Points on a hilly landscape, in no order, each with its height.
A climber steps from a point to whichever of its 2 nearest points has the largest rise for the distance, and stops where none of them is higher. Distance is the straight distance between rows; heights are no part of it.
K_500: [ 25  -1 -16  46 -61  56  44  62 -53  21  -6 -23 -16  36  25 -10  32  21
  15 -29  23 -92  41  20 -21   7 -15  20 -25  45  12 -64  51  -1   9   0
 -22  -9 -30  24 -29 -13 -33]  (h 183)
K_651: [  9 -88 -27 -68  -1   2  16  -1 -16  -2  58  -8  56  13  -1  -6 -26   3
   8  11  17 -20  42  27  17  18  30  -3   0  -8  -8 -31  -1 -35  43 -12
 -10  34 -25  23 -24  -5  60]  (h 252)
K_493: [-47 -30 -14  24 -14 -20  -4   7  -9  -9  42  34  29  21   9  39 -24 -41
 -16  22  31   7   0   5  -4 -17  53  24   9   4  15 -50 -31 -15  18 -16
 -43  16  26 -18 -33 -32  89]  (h 255)
K_481: [  6 -23  27 -15  -7  21 -29  -9  60 -19   0 -12   7 -31 -25   8 -37  59
  -1   1   6  -9   2  28  21   4 -11 -11   4  -1  26  28  53  14 -23  -1
   4  10  18 -12 -49   7   4]  (h 169)
K_324: [ 19  12  36 -41  52  23  27  32  27 -32 -31  -3  -8  -9 -26  44  -9   9
  -7   3 -10  30 -47 -30  30 -55  28  26 -75 -75 -15 -48 -17   7  21 -11
  -4 -27  40  -2   4  16   5]  (h 459)
K_39: [ 42  84  -5  34 -37  28 -19   5  14  11   9  38 -43 -12  15  41 -10 -21
 -31   2  -4  10  -9  18 -41 -75   1  15   9  11 -33   0 -35   0  23 -49
  -7  -1  53 -13  69 -39 -60]  (h 314)
K_476: [-20  16   8  13  14 -23 -24 -34  14 -18  -9   0   8   9  17  18  24 -31
  10  21 -52  53 -27  -2  -3 -13  26 -24   0   6 -18  37 -56  13   3   4
  -6  26  17 -13  -8  -5  55]  (h 353)
K_317: [  1   5 -46   5  17   7   3  56 -13  23   0  10 -41  -9 -26 -48 -52   9
 -35 -29  70 -40  35  12   7  41 -46  26  37  -8  26  14  19  -4   6 -17
  22 -65 -37  23  70 -10 -77]  (h 398)
K_408: [ 59 -21  11 -30  -3  13 -67 -30  65  -5 -24  -9  27 -62 -51  35  -3  77
  20 -20 -27   6  19  15  26 -16 -20 -32  28 -19  -6  58  22  12 -15 -17
   1   7  30   9 -26  26 -36]  (h 117)
K_820: [ 20 -16  14 -42   2  10 -12 -26   9  -4 -30 -32  19   3 -32 -15  21  34
  23  -7 -51   6  -3  22  17  12  -6 -48 -11 -10  14  20  19   6 -31  21
   2   7  -4  -2 -44  31  -8]  (h 313)
K_702: [-60 -20   7  31  -4 -29  24 -36 -21  17   2 -23   7   7  29 -33  37 -43
  17  -9  -2  27  -6  12  -4  51   5 -17  14  42  23   2  15  -1 -37  68
   0  22 -38  -4 -53   3  56]  (h 212)
K_684: [ 39  -6  26 -20  -3  15 -58 -25  85 -21 -23   6   5 -61 -28  75 -22  70
  20 -23 -25  18  -2  21  38 -60  -4 -23   4 -41 -13  21  11  25  -3 -33
  -1  -8  49 -10 -33  -1 -15]  (h 132)
K_590: [ 11   4  41 -18  41   0  92  61 -15   9   8  24  18  -6   9  31 -40   9
 -51  21  83 -46  -5 -37   9 -33  22  63 -77 -41  18 -77  23   8  22 -21
  -8 -43  11 -18  32  25   6]  (h 447)
K_385: [-43 -57 -55   3 -57 -47   1 -21 -18  25  90  35  36  -8  44 -15   8 -47
  -2  -4  66 -24  63   0   5  46  15  26  45  38 -24  28  10 -37  39  16
 -18  27 -18  12  33 -30  59]  (h 304)
K_546: [-57 -44   5 -10  15 -24  27  -4 -15   1   4 -17   6  25  18 -30 -11 -34
   0   9  21   8 -10   6  18  45  16  -7  15   7  12 -22  10  -8 -22  32
  -1  -1 -30   7 -39  -2  60]  (h 224)
K_289: [-55 -14  30  24  17 -16 -36 -38  56 -22 -20   1  12 -19  14  43  -1   9
   0  16 -41  44 -51   7  -1  -3   7 -10  18  12  34  26 -12  27 -31  17
  -3  29  26 -23 -43 -11  72]  (h 394)
K_898: [-69  16  13  74 -22 -16  31  -6 -51  15 -20 -19 -32  11  38 -26  44 -40
  19 -11   5  -1 -28   4 -25  49  -5  -4   3  59  28 -14  30  16 -47  63
   9  -1 -37  -8 -76   5  40]  (h 202)
K_532: [-78  15  23  22  34 -22  59  40 -40   2 -13  11 -20  31  19 -10 -10 -66
 -24  30  35  15 -55 -35  16  23  20  30 -24 -15  18 -54  -5  15 -28   3
   4 -24 -15  16  -3  16  26]  (h 303)
K_399: [ 20  17  33 -15  28  35  60  56  -8 -10  -3  16   2  -3  -9  40 -29  18
 -19  19  41 -27 -13 -16  11 -38  18  46 -71 -25   8 -74  27   8  17 -22
 -13 -22  22 -10 -11  11 -18]  (h 482)
K_270: [-48  51  32  55   2  -8  -8  19  26 -16 -26  10 -39 -11  20  34 -21 -38
  -6  14   2  40 -76  -9 -17  -6  10  17 -16   4   7   1  -8  40 -29   5
  13 -11  28 -10   3  -5  15]  (h 467)
K_813: [-82  12  24   2  29 -20  61  34 -52  -1 -23 -13 -35  42   2 -36  27 -60
  -8   9  13  31 -46 -41  21  46  10  -5 -22 -13  18 -42 -25  10 -38  28
  27 -39 -45  -2 -21  35  28]  (h 315)
K_209: [ 24  74  -4  12 -29  -1   6 -11 -49   5 -22  -5 -25  43   3 -25  67 -12
  20   9 -66  26  19  -8 -15 -25 -14 -31   1   6 -33   5 -60   4  24 -11
  10   1  -5  -9  16   6 -58]  (h 437)
K_851: [ -58  -76   34  -54   48  -60    9  -32   23  -12   21   -4    5  -18
   -2  -39 -109   13  -47   14   53   -4    2  -28   47   46  -11   37
   14  -46   34   18   35  -14  -24    4   21   -8    5  -27   34   -2
   73]  (h 361)
K_290: [ 18  15  -4   7 -18  -5 -30  -6  26  -3   8   5   4   7  21   0  -1  -7
   5   6 -23  -4   9  11 -19 -19  15  -7  22   5  -6  40 -17  10  15 -19
  -8  10  22   0  24 -13  -8]  (h 318)
K_398: [-23  32  23  31 -17  16  24  32  -6 -10 -10  -5 -28  23  16  26   0 -11
  -5  21  16 -25 -40  15 -15   4   9  21 -36  29  20 -52  21  31 -14  11
 -14   1   8   6 -50  -3  16]  (h 227)
K_47: [ -1 -67  32 -72  38   9  37 -10 -14 -13 -15 -41  25  24 -20 -35 -15  23
   0  -2 -18   8 -11  -2  42  36  -1 -32 -32 -34  25 -24  14 -12  -9  21
  14   7 -34  -5 -50  29  46]  (h 346)
K_482: [-51  -4  -4  62  -9 -23 -16 -39  10  13  51  17  -1   1  54 -23  16  -7
  31  -6  36 -22  20  -6 -36  43 -34   2  53  78  21  57  56  -1 -30  49
   0  28 -11 -25 -18 -32  17]  (h 412)
K_388: [ 32 -13  15 -49  41  21  30  24  21 -32  10   4  18   0 -15  45 -40   9
 -14  17   8  11 -14 -18  29 -59  38  28 -64 -78 -11 -58 -25 -19  43 -32
 -37 -14  47  -5  10   4  47]  (h 430)
K_946: [ 12  63 -24  27 -38   9 -16  -8   0  14  31  44 -18  22  39  28 -10 -42
 -47  21  20   9   6  16 -36 -66  12  25  31  22 -20   0 -52 -23  38 -52
 -11  10  45 -12  82 -52 -20]  (h 287)
K_362: [ -4 -40   5 -37  -1 -16 -13 -49  -2 -14   1 -19  60  13  -5  28  31  15
  21  13 -79  33 -24  15  18  -3  24 -46 -19  10  -9   7 -32  -3   7  11
 -17  49  -6   4 -74  21  70]  (h 357)
K_419: [ 26   6  19  -1  -9  25 -36  12  63 -18 -11  22 -16 -57 -24  44 -49  52
   6 -18  15  -6   2  29  14 -32  -3   3  12 -20  -1  21  36  25   1 -36
   9  -3  42  -8 -17  -2 -22]  (h 149)
K_206: [ 29 -48  12 -11  -5  16 -76 -29  97  -7  11   8  14 -72 -42  21 -34  88
   8 -26  20  -3  23   3   9   7 -45 -21  26   1  14  80  62   3 -52  17
  12  15  27 -20 -30  11 -13]  (h 167)
K_619: [ -7   7  26   7   0  -1 -30 -24  42 -22 -24 -19  11  -8  11  35  13  10
  18   8 -58  26 -36  13   7 -25   7 -26  -4   6  10  27 -13  19  -4   2
  -9  20  31  -4 -30   4  27]  (h 371)
K_149: [-25  -2  -7  10 -21 -22  27  -4 -37  23  24   0  10  35  27  -4  37 -65
  -5  11  10  13  12  13  -3  19  36   2   0  11  -7 -42 -36 -14  29   3
 -16  10 -26  32 -17 -14  53]  (h 258)
K_733: [ 86 -43 -39 -54  16   6 -54 -11  14  -3 -17 -16  35 -46 -65 -34   4  67
   8 -11 -16  -9  35  18  11  22 -39 -30  25 -25  -7  46  16 -30 -18  -4
  11  -2 -26  37   1  28 -41]  (h 87)
K_331: [ -2 -18 -15  -9  -7  24  49  42 -47   7 -24 -34  -4  35   1 -53  36   5
  15 -43  11 -36  34   6  -5  25 -14 -13 -16  12  12 -29  20  -8  -3  21
  12 -24 -53  15 -15  11 -15]  (h 345)
K_267: [  3 -16  54 -32  57  -9  70  47  14 -16  -8  11  -5 -40  -9  27 -60  17
 -43  -7  71 -34 -15 -30  19 -16  17  54 -62 -45  28 -53  46   9   1 -13
  20 -27  20 -22  12  32  31]  (h 417)
K_740: [-67   6  28   3  21 -14  46   2 -40 -14 -32 -41 -16  42  -7 -24  35 -45
   3   7 -22  52 -50 -12  14  37  23 -28 -18   2  15 -20 -19  10 -46  51
  14  -5 -29  -4 -53  36  50]  (h 326)
K_66: [ 27  38  -9  27 -12   1 -57 -26  27   2  26  36   4  -4  17  14  10  13
   0   9 -32  19  11 -20 -30 -53 -22   2  47   9 -41  65 -48   3  37 -30
 -14  36  36 -18  68 -34 -58]  (h 250)
K_99: [  8  21  10 -34  25   5   0   9  32 -25 -20 -11 -10  -7 -15  31 -19 -17
  -5  11 -41  52 -43  -7  25 -57  31   7 -39 -68 -26 -23 -61   4  22 -26
  -6 -19  42   3  42  -2  11]  (h 489)
K_239: [-28 -98 -29 -44 -10  -7  50  -5 -47  16  33 -36  47  21  14 -40  16 -18
  15 -28  31 -18  34  20  25  44  20 -12  -6   7  -6 -50  24 -45  25  40
  -6  26 -61  26 -25  14  55]  (h 302)
K_397: [ 18  -4 -28 -30  -6 -10 -16   8   7  12  10   5  10  14   5 -26 -25 -19
  -6   3 -12   7  14   6  -1  -9  11  -7  31 -25 -20  16 -35 -13  31 -35
   9 -17 -11  16  67 -10 -10]  (h 347)
K_363: [ 22  58   5  39 -35  32   5  32 -16  15 -14   3 -35  15   8   3   8  -5
  -6  -2  -4 -36  -1   9 -21 -15  -1  13  -7  25   1 -16  13  13   8 -13
  -9 -16  13  10   1 -13 -52]  (h 155)
K_580: [ 34  92  20  43 -28  18 -29   9  18   1 -30  16 -52 -22  -4  33   1 -11
  -5  -6 -20  13 -27  -3 -20 -48 -11   5   0  17 -21  28 -13  36  10 -25
  11 -10  43 -13  39 -18 -78]  (h 344)
K_243: [-11  46  10  63 -38   4  -3   4 -13   6   7   1 -40  10  39   2   6   0
  13   3  11 -36  -6  23 -34   8 -12   4  16  60  16  13  29  25 -10   4
  -6  -2   1  -7 -19 -31 -29]  (h 173)
K_690: [ 33 -14 -12  -8  26  -4 -80 -45  27   0  26   3  15 -18  -5 -28  30  28
  32 -19 -33   9  26 -31 -31   7 -51 -22  50  20 -34 101   8  -8 -22  20
   1  36  -1  -4  43   5 -39]  (h 194)
K_988: [-72 -17  47  24  47 -13  55  32 -42 -10  -6  -1  -2  32  13  -1   0 -45
 -19  19  23  15 -47 -24  11  26  24  26 -40 -15  30 -64   7   8 -41  20
 -13   6 -12  -7 -69  18  57]  (h 292)
K_807: [-19  -7  64 -27  69 -29  31   9  33 -31 -13  -6 -34 -58 -19  28 -83  15
 -33  -8  38   7 -53 -25  22 -11  15  50 -48 -62  24 -29  35  25 -13  -3
  34 -22  35 -25   7  23  33]  (h 396)
K_969: [ 14  19  -9  34   0  -3 -61 -25  23  10  41  18  -3  -8  21 -18  20  18
  23  -7  -8  -3  24 -29 -34  -8 -37  -3  59  29 -35  89  -9   6  11  -3
  -3  22  21 -12  50 -36 -55]  (h 222)
K_845: [ -38 -102  -40  -48  -25  -24   24  -18  -19   17   70   -2   47   -1
   24  -30  -21  -28   -1   -2   48  -19   49   12   35   52   25    9
   22   -3  -15  -18   20  -41   27   12   -1   23  -41   17   -8  -12
   66]  (h 277)
K_63: [-62 -54  -8   9   4 -41  15  -3 -11  10  43  13  31  12  22   1 -26 -50
 -11  17  32  12   9  13  28  35  31  15  22   1   8 -26  -9 -18   7   7
 -24  26  -3   5 -32 -15  92]  (h 238)
K_881: [  5 -28  -4 -50  27  -6  15  15  -5 -12  35   8  25  18  -1  24 -59 -24
 -19  27  31  10  -2 -15  31 -37  43  25 -34 -58 -16 -57 -49 -30  49 -35
 -33 -10  24   5  35 -15  62]  (h 403)
K_734: [  4  35   0  32 -22   7 -28 -20  18 -10  13  25   4   6  26  49   3 -16
  -7  23 -31   9 -14  17 -14 -58  22   5   0  14  -6   5 -53   8  31 -22
 -26  18  47  -7  24 -27  13]  (h 294)
K_714: [ 27  -5  57 -34  44  42  61  44   5 -29 -35  -7  10  -8 -15  42  -7  36
 -20  14  14 -12 -16 -22  47 -21  10  23 -87 -35  17 -58  40  18   2  -9
 -10 -18   6  -9 -42  40   1]  (h 524)
K_260: [ 79 -21 -16 -42  28  15 -52 -13  42 -10 -42 -10   5 -70 -71  10 -20  91
   6 -14   5  -1  34  17  28  -6 -46 -25  28 -23  -9  35  12  -9  -6 -19
  13 -23   4  33  -6  24 -55]  (h 101)
K_145: [ 33 -23 -12 -52  -4 -10 -14 -12  -5  -4  13 -18  36  13   0  -5   8 -12
  10  16 -54   3  10  14   0 -16  31 -23  -8 -21 -29   3 -44  -9  33 -18
  -1  27  -4  22  -3  10  14]  (h 221)
K_587: [ 28   0 -18   6 -31  46  10  48   3  -4  34  18 -13  21  10  22 -37   2
 -19  13  54 -57  30  25  -4 -27  23  38  -8  14   8 -46  14 -16  33 -38
 -21 -10  30   4   4 -27   0]  (h 76)
K_718: [-26 -26  65 -26  61  -5  18  -6  37 -44 -21 -13 -12 -31 -20  31 -46  29
 -19   2  -5  28 -62 -12  35 -12   8  16 -53 -49  33 -24  26  11 -20  13
   5   5  27 -19 -40  15  40]  (h 379)
K_444: [ -7 -64  50 -58  54  -3  13 -26  26 -31 -14 -36  17  -8 -30  -9 -44  40
 -14   8 -23  32 -35  -3  54  10   7 -18 -41 -44  27 -12  16 -15  -6  16
   5  20   3 -14 -35  19  48]  (h 363)
K_40: [  8  -7 -30   4 -33 -27   5 -18 -35  14  23   5  16  13  26 -51  23 -19
  17 -22   9 -27  55   6 -20  23  -9  -9  30  23 -16  11   4 -22  16   5
   2   4 -30  19  23 -13  -9]  (h 271)
K_987: [-25   9   2   9   9 -25 -16 -49 -11  13 -10  -8  -7  15  19 -52  46 -14
  46 -14 -30  16  14 -31 -31  34 -34 -36  36  37  -5  70  18  -6 -38  49
  35  -5 -31 -18  18   8 -17]  (h 473)
K_148: [ -6  66  31   5  30  22  37  57  12  -8 -51  18 -41 -11 -21  20 -26  -8
 -14   4  16  -1 -49 -27  -5  -6  -7  23 -55 -27   9 -42  20  43   0  -1
  28 -43   7  -8  18  27 -73]  (h 399)
K_199: [ 10 -19 -24 -63  12 -24  -6  -6   3  -3  29   7  26  25   2  -1 -55 -32
 -11  27   2  16  19  -7  26 -25  32  11  14 -51 -35 -16 -54 -25  44 -35
  -3  -8  -3  17  77 -16  33]  (h 375)
K_579: [ 53 -16 -50 -57  29 -21 -45 -27 -13   6 -13 -21  26 -13 -36 -48  28  27
  19 -25 -55  27  30 -12 -11  22 -39 -30  31 -30 -27  72 -31 -24 -15   3
  38  -3 -48   6  54  37 -45]  (h 49)
K_745: [-47  64  18  50  14 -19  -6 -35 -15  16 -30 -11 -52  12  30 -46  38 -29
  34  -7 -24  26 -24 -34 -38  33 -32 -23  30  56   7  61  13  25 -47  42
  38 -19 -25 -38  16  -2 -30]  (h 440)
K_293: [-51 -48 -39  -2 -25 -51  -6 -14 -30  27  63  48  51  11   9  31  -3 -73
 -33  15  13  38  19   7  16   6  86  32  16   0 -20 -28 -50 -26  42  -8
 -46  37  -3  -5  -2 -22  95]  (h 210)
K_933: [ 62  30  12  13 -22  63  -2  41  -4   9 -33 -11 -14  -9 -42  50  20  37
  14 -10   3 -32  16  16  15 -31  -3  -6 -17  -4  -6 -40  28  31   6 -36
 -21 -15  15  27 -35  17 -63]  (h 687)
K_409: [-35 -46 -39  -2 -31 -44   6 -25  -5  31  48  -1  20   8  41 -44   1 -44
  18 -11  44 -19  51   0   5  54   2   8  52  26 -15  14  14 -29  14  15
  12  -6 -36  21  41 -21  27]  (h 273)
K_396: [ 60  52 -14  26 -40  28 -55 -15  29   3  18  51   0 -25   7  39  -5  16
  -9   9  -8  -2  20  18 -24 -80  -9   7  36   3 -33  38 -39  -5  44 -50
 -26  18  67 -19  54 -42 -49]  (h 280)
K_682: [-39 -69  37  -4   7  -8  -5 -47  63 -11   0 -13   7 -17 -17 -26 -64  49
   1  15  25   1 -26   9  14  47 -26 -16  -4   6  63  30  74 -10 -57  65
  13  17   0 -32 -48  -2  29]  (h 199)
K_625: [ 34 -40   9 -62  -6  13  -7 -28   7  -9 -11 -35  47  15 -23  14  27  36
  24   0 -58 -17   0  27  20 -10  12 -53 -25 -10   0   5   6   0   5  -4
 -23  32   2   7 -78  28  31]  (h 336)
K_711: [ 64  34 -16  10 -29  63  10  50  -3  15   1  20 -17   7 -20  20 -15  19
 -28   6  39 -48  30  24  -9 -38   6  28  -4  -3  -9 -47   7 -12  42 -54
 -24 -20  20  26  22 -19 -64]  (h 97)
K_965: [ -8  12 -18  22 -11  -3  -7   2  -3   1  29  26  18  20   9  51 -11 -41
 -24  25  -1  16  -9  20 -13 -56  48  22  -2  -1   0 -45 -69 -18  27 -29
 -36  11  47  -4  14 -32  54]  (h 274)
K_848: [ -8 -59  29  -9   0  10 -35 -42  81  -7  -9  -4   8 -54 -37   3 -66  92
   9  -5  19   4  -1   9  27  24 -24 -18   1  -8  42  50  79   6 -54  35
  18  12  17 -21 -41   4 -11]  (h 184)
K_13: [-48 -52  54 -36  62 -41  30  -7   9 -22  11  -5 -10 -30  -4  -4 -84   5
 -47   5  50  -7 -31 -29  31  14  12  44 -19 -53  41 -24  26  -4 -23  -4
   9  -7  23 -17   8  20  65]  (h 378)
K_782: [ 40  33 -21  -3  38  33   4  56  -1   6 -54   2 -33 -18 -54 -15 -12  30
 -19 -17  25  -6  21   4  14   6 -22   5  -4 -30   4   4 -13  14   5 -23
  33 -66 -23  24  35  19 -96]  (h 507)
K_359: [ 57 -20 -13  -5   5  13 -90 -40  64   0  28  14  16 -74 -38  11   1  82
  21 -18   9 -19  43  -4 -10   3 -61 -19  47  19  -4  89  38  -2 -33   4
 -12  28  24  -1  -1   2 -42]  (h 142)
K_561: [  1  67 -17  21 -21 -23 -15 -31 -35  17 -10   6 -20  40  22 -26  48 -46
   1   7 -29  28  16 -22 -25  -7  -3 -16  32  12 -30  34 -66  -3  23   0
  14  -5  -9 -15  60 -11 -43]  (h 409)
K_2: [  3  16   8  36 -42  45  53  61 -39   1  -7 -11 -17  41  28  28  29  -2
  -1  10  18 -63   1   6 -20  -2   3  21 -45  49  21 -74  30  13   3  -8
 -16  -1  -7  15 -47  -4 -10]  (h 209)
K_465: [  7 -69 -37 -59  -3 -30  -3 -31 -18   2  48  -7  56  13   9   2 -11 -25
   2  23 -19  20  18   9  24   4  49 -19  -9 -15 -31  -9 -36 -26  38 -11
  -1  30 -26  24  -5   8  58]  (h 235)
K_234: [ 18  20 -41  -9  19   4  -7  33   2  20 -24  16 -26   6 -29 -44 -36  -5
 -25 -24  24  -6  21   6   2  21 -24  17  30 -31   2  27 -21   2  13 -33
  30 -60 -20  26  83   0 -77]  (h 450)
K_44: [ -8  52   7   9  14   5   6  26  34 -11  -1  24 -16  -4   4  49 -33 -38
 -20  27  -1  45 -70 -19  -2 -68  21  24 -32 -44 -18 -37 -45   6  14 -23
  -6 -34  58  -6  61 -17   4]  (h 519)
K_979: [ 18  58 -19   6 -40  14  36  14 -62  17 -16  -9 -28  49   7 -33  58 -28
  -5  -9 -31  -1  26  -2 -21 -17   9  -7 -11  10 -17 -36 -45 -10  22 -15
   9 -15 -17  15  27   4 -38]  (h 408)
K_426: [ 53   8 -38  25 -55  37  28  41 -55  28  -7 -11  -3  15  -1 -29  48  31
   5 -29  10 -93  64  29 -21   0 -13   8   0  28  -3 -39  17 -19  27 -22
 -15  -2 -24  37  -1 -20 -49]  (h 154)
K_661: [ 79 -35 -28 -53  -7   7 -47 -38 -22  -1 -13 -16  36 -22 -52 -34  46  64
  32 -27 -56 -17  38   9   6  17 -55 -47   4  -6  -1  33  20 -31 -32  22
   3  10 -29  13 -16  45 -27]  (h 72)
K_998: [-35 -42 -43  22 -48 -34  13 -16 -22   9  75  14  38   2  36  -4  27 -32
   9   1  48 -28  48  27  -6  27  22  20  33  50   6  -7   2 -24  32   5
 -31  39 -17  12 -30 -21  55]  (h 340)
K_541: [ -3  -5 -54  40 -22   6 -11  28 -17  32  10   2 -25 -10   2 -64 -31  11
  -2 -39  66 -72  49  18 -28  50 -47  21  61  22  19  26  40 -13 -12   1
  17 -42 -44  21  63 -20 -63]  (h 342)
K_382: [-52   8  35  29   2  -1 -33 -11  72 -31 -22   3 -18 -42   4  74 -32  38
   5   3 -23  35 -74   6  10 -15  -4  12  -9  13  36  -1  26  43 -36   9
  -6  21  43 -42 -51 -16  59]  (h 418)
K_72: [-48 -23 -19  54 -31 -38   9 -30  -8   7  55  19  17  -2  51 -17  26 -21
  16  -4  35 -21  26  17 -14  40  -2  10  36  69  25  13  30 -11 -19  42
 -12  33 -12  -6 -47 -30  53]  (h 374)
K_772: [-47  59  11  38   9 -23  -3  18  13  -1  -6  18 -33  11  26  29 -20 -63
 -27  33  10  39 -73 -25 -13 -30  15  22  -3 -17  -3 -10 -37  11 -16  -8
   1 -25  40  -6  60 -16  13]  (h 491)
K_843: [  1  15 -16 -10 -11  31  63  56 -55   9 -27 -24 -13  61   1 -27  49 -26
   5 -12 -13 -21  21 -10  -4  10   6  -9 -28   7  -4 -50 -25  -3   8 -10
  14 -33 -41  11   8  21 -21]  (h 377)
K_524: [ 53  -6 -48 -35   3 -15 -40 -54 -59  -9   7 -10  23 -11 -15 -45  60  38
  46 -21 -70  16  31 -15 -19  14 -41 -38   8  -8 -45  54 -26 -37 -15  17
  12  25 -65  -8  17  47 -39]  (h 38)
K_939: [-37  81  25  51   7 -12  -6  16  -2  -1 -48 -14 -68   9  20 -14  13 -39
   7   1 -23  25 -58 -25 -37  19 -17 -10   2  38  11  39  -8  48 -43  20
  42 -25  -7 -31  21   3 -36]  (h 415)
K_131: [-37 -29  13   9   5 -28 -28 -59  31 -20  -6   3  63  -4  -2  45  26   2
   3  13 -61  44 -33   8  -3  -8  21 -21  -1  15  13  17 -30   9 -14   3
 -29  54  15 -27 -78   3  87]  (h 372)
K_829: [ 49   3 -25 -26 -21 -19 -38 -33 -14  -5  18   7  33   9   7  -3  37  18
  24  13 -64  14  35   3 -24 -15  -2 -25  10 -20 -55  42 -50 -10  32 -15
  -8  38  -5   7  16   9 -25]  (h 205)
K_474: [-12  49 -10  19   4 -35 -34 -29  -1  29  14  23 -20  31  35 -22  29 -41
   7  12 -23  44   0 -54 -25 -20 -12  -7  62  14 -39  75 -65  -2  25  -9
   9  16   1 -19 105 -30 -50]  (h 380)
K_386: [-27  14 -22  72 -20 -16  -9 -39 -17   3  33  10  -4  11  58 -43  52 -21
  51 -17  11 -24  32 -18 -38  38 -40 -13  45  66  -4  51  41 -10 -15  44
   6  22 -12  -8  10 -34 -39]  (h 462)
K_307: [  76   69  -32   34  -39   53   17   47  -32   34  -18   19  -43   -1
  -30    2   24    2  -37   -9   19  -43   27   24  -31  -21  -10   23
    6   12  -14  -42  -15   -8   33  -54   -4  -24   12   29   44  -23
 -103]  (h 118)
K_575: [-47  41  45  44   6  -1 -25   7  50 -22 -45 -14 -37 -38   2  51 -14   4
  12   6 -32  48 -91  -4   3  -1  -8   4 -23  10  19  12  19  68 -44  28
  16  -1  27 -31 -35   5  22]  (h 442)
K_202: [ 71  40  -3   6   2  48 -11  42  -8   8 -55 -12 -32 -29 -55   5  17  37
  -8 -15   3 -17   5   8   8  -8 -22  -7  -2  -8  -4  -5  17  25   1 -28
   5 -44  -6  25  -6  16 -85]  (h 578)
K_699: [ 48 -37 -32 -48  27  -8 -48 -54  -2   6 -22  -8  30 -23 -46 -55  20  44
  28 -20 -50  15  19  -6 -15  40 -46 -49  18 -14  -2  64  24 -41 -47  41
  33   4 -41  -4  18  40 -23]  (h 60)
K_730: [-36 -62 -28 -22   7 -52 -22 -31   3   3  58  18  60   4   3  31 -16 -46
 -11  27  -6  53   6   2  25   6  57   0  17 -20 -25  -1 -49 -17  22  -9
 -14  35   0   3   9  -9  94]  (h 223)
K_3: [-22  35   6  38 -17   0  36  18 -35   7  -8  -4 -18  37  20   6  35 -45
  -7  13 -13   4 -20   3 -11 -10  26  -5 -17  19   3 -41 -30  11   3   7
  -2  -6   4  15 -30  -3  26]  (h 241)
K_715: [-51  49   9  91 -32  -8  11  -1 -31  17  -9  -9 -39   5  48  -2  18 -30
  14   4  13 -25 -31  11 -42  35 -23  17  11  79  24  -3  47  41 -35  47
   0   9 -20  -9 -49 -29  11]  (h 190)
K_643: [-14  22 -10  42  17  -7 -48 -50  -8  -1  13   9 -17   8  15 -49  52  15
  48 -21 -19  -4  23 -36 -46  23 -51 -25  48  49 -10  81  41   5 -35  43
   7  18 -11 -16  20 -10 -63]  (h 526)
K_256: [-33 -62 -28  -9 -30 -21  47   2 -55  24  34 -10  40  20  18 -10  46 -46
   8  -3   7   3  26  19  22  29  42  -1  -4  15  -3 -49  -7 -31  39  21
 -29  40 -40  27 -46  -2  69]  (h 279)
K_197: [ -4 -97  -9 -68  14  22  56 -12 -43   2   5 -40  49  35   1 -37   5  12
  12  -9  -7   2  21  -1  39  39  12 -36 -34 -19   1 -46   8 -35  10  27
   4  16 -59   6 -55  30  52]  (h 327)
K_69: [ -4   1 -33  26 -29  -6   3  11  -9  13  21  -4 -11  16  28 -51 -19  -7
  -1 -19  41 -44  31  16 -28  33 -16  10  42  34  11  18  29  -5  -8   6
   8 -23 -15  13  25 -15 -21]  (h 299)
K_555: [ 57   2  -9 -14 -10  -7 -66 -40  13  -6  15   3  29 -19  -5  -8  42  48
  25  -2 -50  -8  29   1 -18  -7 -38 -17  20   4 -31  69  -5   2   0  -7
 -28  39  17  -1  -1   4 -43]  (h 185)
K_301: [ 27   0  -3 -15   2  22   2   9 -23   4 -37 -31 -10   9 -24 -41  24  27
  18 -29 -23 -16  18  12  -4  27 -24 -34   1   2  12  10  20  -3 -24  24
  18 -27 -30   6 -19  23 -32]  (h 312)
K_33: [-48  14  22   4  21 -23  10 -17 -13 -16 -38 -20  -5  32   3  13  30 -46
   2  23 -50  66 -46 -15   5   3  25 -25 -19 -15  -1   2 -45  10 -22  24
   7   4  -5  -8 -34  17  61]  (h 338)
K_677: [ 42   7  37 -20   8  59  34  45   3  -7 -48 -15  -9   9 -31  54  24  37
   9  -7  -7 -12  -4  -4  36 -25  15   0 -58 -18   4 -45  33  27  -4 -15
 -21 -19  10   7 -49  31 -33]  (h 582)
K_410: [  1  72  23  22   6  12   6  39  29 -12 -42  12 -53 -17  -5  28 -19 -32
 -16   2  -2  23 -61 -12 -16 -35   0  11 -27 -10 -14 -10 -17  40   3 -13
  22 -28  27  -5  48  -1 -57]  (h 373)
K_902: [ 72  28 -57  11 -34  38  22  43 -51  37  -7  -3 -24   6 -22 -32  35  28
 -25 -17  21 -63  64  20 -26  -9 -30  10  12   7 -10 -27 -22 -34  47 -40
  -3 -22 -22  38  42 -19 -86]  (h 125)
K_833: [  36   79  -11   31  -21   35   10   45   -3   16  -26   19  -51  -10
  -27    2   -6  -13  -29   -2   27  -19  -13    8  -26  -12  -17   19
   -1   13   -2  -15    0   18    9  -39   17  -37    7    3   47  -14
 -102]  (h 137)
K_636: [-45 -46   5  -3  11 -11   3 -25  23  -2   7 -18   9   7  12 -40 -34  11
   2   5  26 -12  -1  20   5  41 -14 -10  22  18  39  14  46   0 -48  42
  13  -2 -16  -6 -28   0  31]  (h 211)
K_17: [ 20  44  40 -24  55  24  46  53  24 -20 -44  23 -22 -29 -28  33 -27  16
 -15  -6  11  15 -30 -40  19 -46  10  23 -64 -57 -10 -48   6  20  23 -22
  25 -41  22 -14  21  33 -58]  (h 427)

Call two points neighbours if one is among the 2 nearest of the other. Go from one point of each pair to the other, from neighbour to neighbour, staying as high as possible. Name the lowest point that can't be avoided.
K_933 / K_209 => K_40
K_209 / K_643 => K_301
K_44 / K_643 => K_939

For each start below, name the point where the climber stops.
K_524 => K_848
K_40 => K_933
K_579 => K_848
